A landscape with many valleys, sampled at points; each row gives a point and its height.
From any point a ball rolls to the lowest of the 2 points nearest to it. It stops when none of these is lower. Distance is the straight distance between rows; heights are no part of it.
J_557 height 60.7: [133 116 137 149 167 159 143 150  86 127  98 122 118 124 103 140 123 182
 160 121 113 136 121 117  99 130 100  81 108 125 111 148]
J_679 height 48.0: [163 176 132  99 116 109 109 161 129 106 111 162 176 126 109 143 127 106
  98 160 177 149  93 100 133 105 110 102 146 104 148 141]
J_326 height 19.1: [ 61 102 124 166 150 150  60  99 131 163 146  99  92 109 231  96 136 118
 120 117 124 119 174 175 152  94 181 186  89 135 168 127]
J_255 height 29.8: [123  89 150 121 116  82 179 133 119  80 120 136 125 131  94 132 147 133
 157 132 102 115 136 120 123 130  89  81 174 146  92 111]
J_432 height 56.3: [215 166 100 130 144 116 119 138  89 104 130 163 185 132 107 154 155 174
 155 120 126 190 113 115  91 113  96  87 132 156 107 133]
J_665 height 56.9: [120  66 177  93 135 101 129 154 148  98  69 142 148  87 116 110 136  74
  82 105 165 101  93 118 152 120 121 113 139 122 102 150]
J_976 height 20.8: [170 224  95 100  92 122 154 115 104 120 194 133 155 177  83 154 129 142
 177 180  87 146 145 106 150 152  96 116 166 125 130 129]
J_401 height 34.8: [ 78 155 122 160 100 171 134  87 133 180 167  95  64 155 180 146 101 151
 119 158 103 108 141 101 147 147 163 173  84 108 190 146]
J_753 height 33.2: [112  87 120 123 108  79 143 129  97 103 111 149 123 129  99 121 148 131
 165  87 108 135 134 143 137 117 111  85 163 162  93 109]
J_827 height 27.2: [137  94 209 125 141 166 209 151 195  97 114  73 106 109  91 186 114 133
 124 200 141  59 114  43 109 141  97 112 132 104  99 156]
J_224 height 42.7: [157 147  85 138 124 127  53 171  81 116 134 151 138  85 151  83 161 137
 132  62 173 173 109 151 148 113 148 145  90 165 146 132]
J_808 height 14.9: [ 97  94 202 135 157 141 182 156 170 122  72  84 114 135 105 177 101 164
 127 176 103  89 134 107 106 117 125 101 132  95 103 123]
J_335 height 30.2: [ 53  71 139 123 128 126 112 114 122 130  94 137 108 123 165 123 121 123
 137 114 135 112 159 172 154 114 169 131 140 138 132 117]
J_379 height 66.4: [ 99  73 166 113 163 161 118 163 166 153  56 108 111  93 130 131 101 117
  85 111 146  88  92 121 147 122 159 133  83 106 137 169]
J_541 height 40.0: [131 135  91 120 121  88 114 105 162 152 145 121 119 162  99  72 116 116
 142 119  63  99 146 154 152 157 140 155 152 120 114  89]
J_438 height 56.1: [171 133 144 103 138  79 122 150 132  80  91 164 184 115 107 131 153 133
 126 111 140 167 128 124 118  81  87  63 158 121  83 112]
J_858 height 52.5: [185 156 132  98 141  79 128 169 149  90  90 162 172 114  74 121 143 110
 106 134 146 149  86 102 129 107  86  83 142 114 108 135]
J_364 height 29.9: [172 178  77  59 101 123  88  84 125 141 152 147 156 129 109  98 161 121
 169  80  99 163 153 162 152 109 133 155 152 160  92 103]
J_210 height 0.5: [ 91 125 120 152 107 176 104 132  74 132 160 115  72 120 187 110 134 118
 130 140 165 127 129 119 149 125 151 163 109 147 172 145]
J_359 height 25.1: [172 155 105  76 109  53  95 117 144 115 119 175 168 113  93  84 150 124
 119  75 118 152 133 159 143 114 120 118 164 129  97  95]
J_565 height 59.4: [153 151 105 153 158 150 136 123  76 141 138 128 125 146 110 113 136 174
 171 122  90 139 122 125 104 168 105 125 105 124 119 140]
J_961 height 36.7: [128 122 130 138 142 146 121  97 108 143 116 135 140 109 172 139 124 142
 133  87 147 155 164 167  95 128 140 111 141 133 101 113]
J_738 height 30.0: [ 44  85 146 161 117 153 163 108 178 158 135 108  87 146 149 154  94 131
 108 178 108  88 147 136 135 154 173 177 120 110 178 116]
J_179 height 26.1: [130 148  87 117 129 175 107  79 103 164 140 141 158 176 155 129 121 127
 152 129 125 163 177 173 123  97 148 152 128 148 132 104]
J_929 height 67.8: [ 70  69 175 134 163 123 116 131 169 152  58 105 108 103 151 130 102 126
  82 101 132  97 121 140 134 130 175 148 114  98 145 138]
J_651 height 65.0: [119  92 165 103 148 167 145 165 151 144  74 100 119 103 107 152 106 108
  99 138 162  86  77  80 139 125 126 119  94 107 139 186]
J_820 height 19.5: [ 54  56 146 160 132 154 176 127 104 101 137 124  66 103 147 156 137 155
 165 134 120 104 139 151 119 171 150 140 116 140 147 121]
J_722 height 49.9: [150 120 175 111 130  80 157 154 192 114 104 109 138 133  91 123  99  89
  97 160 124  86 107  95 143 138  94 101 176  87  99 126]
J_84 height 58.0: [195 186 101 135 157 147 128 124  62 130 155 139 167 140 119 134 140 193
 148 121 110 179 115 118  95 148  92 116 109 140 114 147]
J_482 height 10.6: [ 69 101 128 169 134 157  87 128 119 142 139 109  80 108 201 103 128 101
  99 126 152 106 124 145 147 126 159 181 102 129 165 151]
J_709 height 10.7: [164 165  65  79 104  70  69 126 169 137 129 178 170 133 101  55 144 106
 107  81 114 146 129 175 155 126 121 149 132 120 130  89]
J_674 height 25.6: [136  97 183 136 132 107 196 149 139  62 119 113 126 128  97 164 138 138
 150 158 123 108 121  85 108 127  61  66 172 135  83 127]
J_94 height 24.5: [ 72  95 111 105 120 133 111  78 114 137 138 140 141 127 167 115 142 121
 161  90 121 128 182 185 147  95 168 135 154 157 103  95]
J_234 height 47.2: [104 151 129 139 100 115 152 134 188 161 143 120 144 170 113 129  66  81
  74 185 144  76 122 103 157 144 143 132 134  79 165 131]
J_24 height 28.7: [147 114 123 155 124  86 123 113 117 120 153 109  95  78 152  95 159 119
 122  53 129 144 110 139 100 156 124 160 140 161  98 124]
J_98 height 23.6: [136 121 190 137 131 179 202 133 171 130 128  74  96 130  94 178  95 148
  99 184 129  75  99  46 115 153 109 117 109  96 138 171]
J_53 height 54.1: [218 177  99 121 134  71 117 153 100 103 119 172 169 110  90 124 160 162
 139 102 118 191  81 121 116 131  93 104 119 143 110 135]
J_396 height 29.1: [ 83  99 132 130 141 133 136 120 132 142  98 137 139 160 128 132  88 111
 108 164 129 102 137 140 113 114 130 126 119 104 139 110]
J_374 height 43.3: [137 153 122 114 123  93 129 118 170 147 130 133 156 168  88  95 100 108
 110 142  83  96 152 141 133 130 114 123 159 101 117  90]
J_861 height 29.2: [ 93 146  82 142 113 196  54  88 112 169 184 111 103 147 226  94 133 114
 147 128 127 164 182 151 156  76 176 193  87 161 173 118]
J_725 height 23.7: [185 176  95  80 100  71  91  98 115 116 142 165 173 109 107 113 169 144
 164  70 117 196 129 159 141 103 130 128 167 173 102 117]
J_602 height 39.8: [107 123 109 137 151 157  81 145 127 159 105 142 133 136 161 111 116 128
  93 115 151 141 128 145 134 105 149 144  75 106 170 152]
J_768 height 13.5: [130 177 165 140 106 136 177 118 162 136 138  91 131 185 114 181  90 138
 110 203 113 110 151  91 112 124 101 100 150 100 135 119]
J_191 height 9.3: [139 159 116 102 120 128 101 122  87 128 107 147 162 151 124 148 142 156
 174 101 129 170 166 142 141  89 136  85 157 147 104 117]
J_100 height 40.4: [149 179  82 146 123 142 110  92 117 169 198 118 108 145 156  95 134  90
 120 128 104 133 133 140 115 167 124 186 132 142 138 108]
J_393 height 8.7: [ 73  48 206 145 162 142 199 161 150  91  74 107 115 106  97 183 128 167
 142 164 131  88 126 131 109 128 134  94 138 119  98 119]
J_418 height 15.2: [166 227 117 118 114 119 142 129 129 133 152 136 152 171  97 151 110 133
 137 185 109 140 124 100 143 131 105 118 144 101 147 139]
J_415 height 63.1: [143  77 174  98 164 162 126 177 145 128  65 127 152  97 102 157 124 113
 109 105 173 109  85  91 137  98 113  82  94 118 109 179]
J_515 height 21.5: [ 80  87 172 134 139 139 172 140 163 135  85 110 118 142 121 169  94 123
  96 171 138  75 126 109 122 124 144 128 125  96 140 134]
J_402 height 24.9: [171 173  54  94  92  71  82 120 126 122 174 164 164 126  91  57 157  87
 120  89 129 160 109 168 134 122 127 170 127 158 131  94]
J_524 height 19.4: [112 123 104  89 103 162 109  78 102 144 155 145 159 152 148 124 141 118
 175 108 131 147 183 168 141  85 161 138 163 168 112  93]
J_61 height 32.5: [170 178  69 108  89  58 119 117 118 107 177 167 159 128 100  96 144  87
 126 123 133 151 105 136 130 136 101 146 154 149 131 101]
J_688 height 42.9: [126 176  99 104  97 121 104 138 107 124 133 168 162 143 125 129 109  84
 102 166 175 147 110 131 140 120 122 128 135 118 169 130]
J_203 height 34.7: [145 184  66 148 121 171  43 126  96 151 193 119 107 129 196  83 144 118
 130 122 135 160 144 147 151 104 152 199  82 156 177 126]
J_958 height 44.3: [137 192 107 140 114 118 122 118 182 177 148 115 136 169 128 121  72  97
  82 154 123 105 125 120 139 146 141 154 133  75 171 121]
J_204 height 26.6: [ 47  80 123 155 129 134 139 116 148 147 140 111  69 125 158 115 115 118
 128 163 100  88 147 156 141 153 169 191 118 124 162 109]
J_345 height 46.7: [180 145  71 114 128  96  63 159 113 110 112 176 172 109 131  93 163 140
 111  66 161 182 121 171 127 113 131 123  99 147 135 114]
J_22 height 24.3: [154  86 129 158 121  87 158 121 103 100 136 126 113  80 134 133 169 134
 133  49 140 154  85 118  81 154 105 128 135 175  84 144]
J_759 height 1.7: [ 50  17 195 134 158 155 188 158 140  91  92 124 118  83 119 188 133 132
 139 146 146  76 114 128 135 134 152 108 119 131 115 149]
J_946 height 33.5: [124 143  89 134 140 178  61 105 110 165 124 141 144 144 189 116 125 133
 134 112 146 169 157 168 123 102 166 147  84 140 156 139]
J_683 height 17.9: [163 175 112  95 118  97 125 126 114 110 131 143 161 157 100 136 145 138
 161 136  91 158 149 130 128 109 100  98 169 134 102 105]
J_627 height 39.1: [164 162  69 154 132 162  53 152  65 135 169 137 107 101 181  79 150 142
 134  96 155 168 114 130 131 119 143 166  79 150 162 132]
J_648 height 15.1: [ 74  56 162 153 139 139 187 129 109  91 115 124 100 122 118 163 128 167
 164 143 113 103 150 143 103 150 125 103 136 139 108 109]
J_272 height 53.4: [146 100 163 109 125  76 144 146 163 104  91 140 154 117  98 102 123  76
  83 122 145 109 103 120 116 135 111 110 165 107  99 108]
J_949 height 43.6: [181 193  79 141 119 124  97 116 100 144 189 132 116 127 136  96 142 118
 121 119 123 160 110 141 111 163 114 182 111 143 146 125]
J_707 height 60.2: [112  98 173 144 166 145 144 165 121 114  74 120 134 124 109 171 128 176
 135 127 133 132 133 123 116  88 118  60 118 122  93 134]
J_172 height 24.4: [ 55 110 114 141 123 169  57  73 135 161 157 105 101 151 227 113 138 118
 140 130 125 137 186 159 170  75 201 187  95 156 166 120]
J_952 height 58.5: [143 103 171 120 149 107 131 160 118  93  63 149 168 117 111 145 137 141
 130 108 148 143 127 122 122  81 109  53 153 136  85 133]
J_577 height 32.4: [122 108 138 155 141 114 117 101 129 144 127 113 103  94 161 105 141 125
 125  75 124 140 141 165  96 156 147 156 148 137 106 123]
J_606 height 37.7: [129 190  99 146 112 165 112 102 117 192 163 106  99 157 155 126 102 142
 114 149 104 138 142 111 142 148 155 171 103 101 172 142]
J_594 height 36.8: [128 111 107 113 128  80 132  99 124 125 135 128 119 143  87  89 140 125
 163  96  71 126 148 158 133 136 123 127 160 159 102  93]
J_817 height 19.3: [127  56 148 155 147 109 178 135 109  94 110 109  97  68  96 142 153 150
 154  76 131 124  96 124 100 152 112  99 128 156  77 150]
J_387 height 60.1: [154  90 151  82 154 119 112 179 157 118  59 145 168  91 102 106 138  85
  80  97 175 109  68 107 133 106 108 103 110 113 110 157]
J_275 height 3.9: [128 172 142 121 108 140 133 109 126 150 129 116 132 177 132 169  93 137
 106 171 130 131 138  98 133 114 132 114 138 102 151 136]
J_431 height 19.0: [112 133 174 144 129 172 196 115 143 127 130  87 112 167 129 186  93 167
 105 206 112  92 144  79  98 140 112 113 117  90 138 136]
J_964 height 17.1: [166 137 114 101 119  92 100 126  89 115 128 168 164 106 122 136 158 148
 161  61 138 185 143 154 143 106 142  90 158 167  96 124]
J_502 height 51.3: [190 140 100 123 139  97 100 159 109 109 106 167 145 113  93  99 152 136
 128  83 136 174  82 135 116 135 103 107  97 136 118 147]
J_465 height 30.6: [169 116 203 130 141 160 216 154 162  73 136  81 117 105  86 172 135 135
 147 195 128  91  97  27 100 144  58  80 137 116  82 162]
J_607 height 10.3: [114 140 121 130 105 174 116 136  68 124 138 134 114 126 166 152 128 137
 138 144 174 152 131  94 138 135 149 123 120 144 165 145]
J_478 height 20.1: [143 155 158 123 123 127 174 135 120  93 131 116 131 168 103 162 130 152
 146 182 110 120 145  85 106 131  88  80 159 113 109 136]
J_194 height 14.6: [131  45 194 151 142 145 203 141 130  67 120 110  92  66  93 181 159 163
 178 106 140 104 104  88 106 163 100  86 127 147  85 157]
J_555 height 41.0: [135 203  84 157 113 145 116 106 160 207 188 112 127 180 143 118  81 112
  97 160 106 115 131 120 143 150 142 171  93  75 169 129]
J_742 height 9.1: [100  45 193 137 149 177 177 159 116 100  99 109  90  66 104 183 144 145
 157 121 161  90 100  98 130 155 131 100 108 141 119 183]
J_153 height 38.1: [152 187  70 108  90 108 114 120 115 134 183 158 166 141 115 112 119  74
 120 152 156 141 122 140 137 126 115 147 150 128 160 112]
J_43 height 47.1: [162 153 108 144 112 118 107 143 100 122 158 125  88  88 140  85 157  94
 103  90 150 141  89 127 116 152 119 163 111 145 143 138]
J_703 height 23.0: [ 37  55 123 160 129 137 161 117 131 116 158 117  66 108 161 133 148 138
 156 141  97  91 167 176 129 170 169 182 125 148 150  93]
J_770 height 36.5: [128 139 105 148 147 138  93  97 135 157 150 111  95 132 165  87 136 109
 129 102 112 132 151 175 112 157 145 171 128 126 128 110]
J_754 height 44.8: [ 98 121 109 157 139 152 101 123 164 180 114 107 112 152 154 107  85 122
  88 142 118 113 117 129 123 139 160 161  72  80 178 144]
J_815 height 32.6: [ 59 119 136 153 102 164 163  98 143 164 166 103  77 170 159 166  93 148
 122 186  95  91 154 108 143 156 150 153 112 113 186 130]
J_227 height 46.6: [168 166 136 130 119  76 158 136 176 117 139 128 158 172  82 110  97  98
 109 173 113  95 128 108 126 144  91 109 175  96 106  97]

Two balls start at each pair of points below. Name the first point that both come to, or write none.
J_557, J_753 -> none
J_100, J_606 -> J_759
J_958, J_43 -> J_759

Where does a ball stop that starts at each point below?
J_345 -> J_210
J_379 -> J_275
J_949 -> J_759
J_541 -> J_275
J_707 -> J_709
